Points, in no order, along strands that fork and pass close to each other.
In the rows, 128 means zero.
Points whose rows are less than 60.3 apart are linked; no others are. Some points are linked to none.
k618: [146 108 123  92 108  70  72 119 226 121 123 132 141 126 126 138]
k576: [156 141 120 139 114 139 157 148  94 118 121  80 152  62  97  83]
k262: [141 119 131 140 141 135 152 130  84 127 131  69 135  64 144 114]
k853: [ 86 152 153 123 115 164 157 116  83 119 153 120 112 115 117 109]
k114: [ 56 166 155 114 114 179 163 109  88 127 163 140 104 104 118 116]
k848: [ 45 188 144 111 120 192 161 117  90 124 158 141 123  84 100 118]
k990: [160 118 125 110 118 118 118 111 153 132  90  70 138  76 136 101]
k552: [123  89 128 116 107 115  69 116 196 117 151 133 116 124 161 141]
k20: [148 114 141 130 106 127 136 131 130 130 109 135 105 189  96 105]
k906: [114 129 144 164 186 105 166 162  72 175 159  75 161 109 132 152]
k189: [123 111 151 135 108 150 130 108 115 118 134 114 102 134 135 114]
k309: [130 124 136 171 188 109 153 152  82 178 143  74 162 111 154 154]
k9: [168 142 105 150 116  86 113 180 193  84 134 185 126 140 104 113]
k926: [166 130  96 140 129  94 120 182 169  64 148 205 119 149 102 130]
k459: [ 88 109 156 147 102 152 117 112 139 108 179 165 104 127 153 137]
k73: [ 99 142 153 126 103 151 134 134 124 109 153 158 106 179 101 111]
k102: [137 128 119 177 192 103 137 140  94 190 125  84 164 124 175 166]
k713: [ 85 197 128 132 103 183 151 136  81 113 142 117 150  64  63 111]
k689: [166 129  89 123 185  97 120 107 121 179  77 103 165 121 190 165]
k96: [127 112 144 131 131 147 146 105  86 128 128 100 102 134 135 122]
k112: [161 129 126 141  92 103 111 153 196 114 115 145 126 147 106  95]
k336: [ 54 178 156 121 123 165 137 141 128 105 168 193 119 145 101 128]
k162: [154 127 126 138 127 134 154 144  98 124 114  69 148  65 118  96]
k426: [169  97  89  97 127 107 108  94 149 167  43 130 135 177 134 146]
k42: [138 110 141 128 152 133 147 107  76 139 113  97 107 142 139 133]
k885: [157 118 114 117 117  81  90 159 219  90 136 162 135 119 123 123]
k903: [171 119  80  88 156 104 110  89 129 172  55 129 153 148 174 162]
k540: [166 104 111 111 147 114 116  97 126 153  72  89 131 123 159 138]
k307: [153 121 126 131 114 132 127 124 126 125 111  69 135  71 133  92]
k90: [132 109 137 140 110 125 108 152 159  98 161 178 115 177 117 132]
k676: [ 67 192 134 121 113 186 159 126  82 117 151 127 138  74  85 114]
k547: [132 103 129  97 105  94  64 109 211 118 135 124 134 112 147 134]
k902: [165 105 109 122 164 117 123 103 104 160  78 101 130 143 162 149]
k186: [116 131 148 145 177 113 175 162  58 157 159  82 151  94 127 135]
k670: [ 99 152 147 159  91 165 118 127 142  93 160 143 134  94 129 109]
k814: [150 108 112  96 120  71  76 140 226  99 138 152 144 121 125 139]
k242: [ 58 154 164 130 111 165 141 118 123 111 179 181 109 137 124 129]
k478: [130 164 125 137 107 159 160 145  82 109 134  97 152  66  86  92]
k866: [131 113 141 139  98 140 106 123 151 113 134 128 110 142 130 111]
k787: [156 109 110 136 127 103 115 174 171  69 158 199 116 162 112 136]
k757: [ 98  83 144 143 101 143  97 109 151 119 166 144  98 134 162 140]
k175: [160  89 112 123 108 115 112 118 163 149  83 138 115 201 107 129]
k889: [124 132 150 122 102 137 145 129 113 124 128 134 102 186  95 107]
k737: [ 89 190 138 131 121 141 138 159 137  97 157 191 117 173  75 117]
k101: [165 125  79  96 168  97 110  92 122 177  67 121 159 131 188 169]
k312: [ 74 116 162 133 106 157 129 111 124 113 177 167  95 154 138 139]
k454: [ 74 135 155 106 154 152 180 108  60 140 159 112  88 109 144 140]
k169: [157 114 119 100 131 109 105  92 153 146  76  77 133  99 147 125]
k916: [118 129 145 136 105 133 122 143 142 102 155 170 111 180 104 120]
k60: [149 128 108 164 193 104 133 130  97 186 107 102 165 137 189 177]
k603: [165 124 111 133 118  89  98 170 203  86 139 173 132 130 121 115]
k27: [ 89 137 154 112 141 151 175 116  64 132 147 108 101 114 129 124]
k642: [158 106 128 135  99 112 126 136 160 132 101 146 108 196  95 111]
k681: [132 126 141 139 156 128 167 142  65 135 142  76 139  80 130 118]
k865: [171 110  87  93 144 101 114  94 138 172  41 126 150 153 149 151]
k80: [159 103 121 137 170 122 137 111  84 154  91  98 126 144 152 149]
k435: [162 129  93 144 188 101 124 118 103 189  87 116 162 144 200 173]
k492: [112 181 124 135 104 168 162 144  69 115 139 102 153  63  73  97]
k449: [129 108 128 135 124 120 117 162 150  78 175 201 119 169 117 143]
k477: [114  82 134 131 106 135  79 106 169 122 155 129 105 133 160 142]
k786: [ 45 206 141 115 127 183 140 141 123 114 153 174 124 129  81 123]
k519: [168  92 100 109 107 107 109 106 169 163  54 136 123 186 111 135]

A fork is a point with three links, a tip a point with one. Leave the first point through the second and follow the links. Name the first fork or tip that comes.
k309; k906 => k162
k459; k312 => k786
k676; k848 => k454
k169; k540 => k866

Name the points in between on the shortest way along the links from the first point to the second, in order.
k459; k552 => k757 > k477
k169; k906 => k990 > k307 > k162 > k262 > k681 > k186
k492; k990 => k478 > k576 > k162 > k307
k90; k814 => k449 > k787 > k926 > k9 > k603 > k885
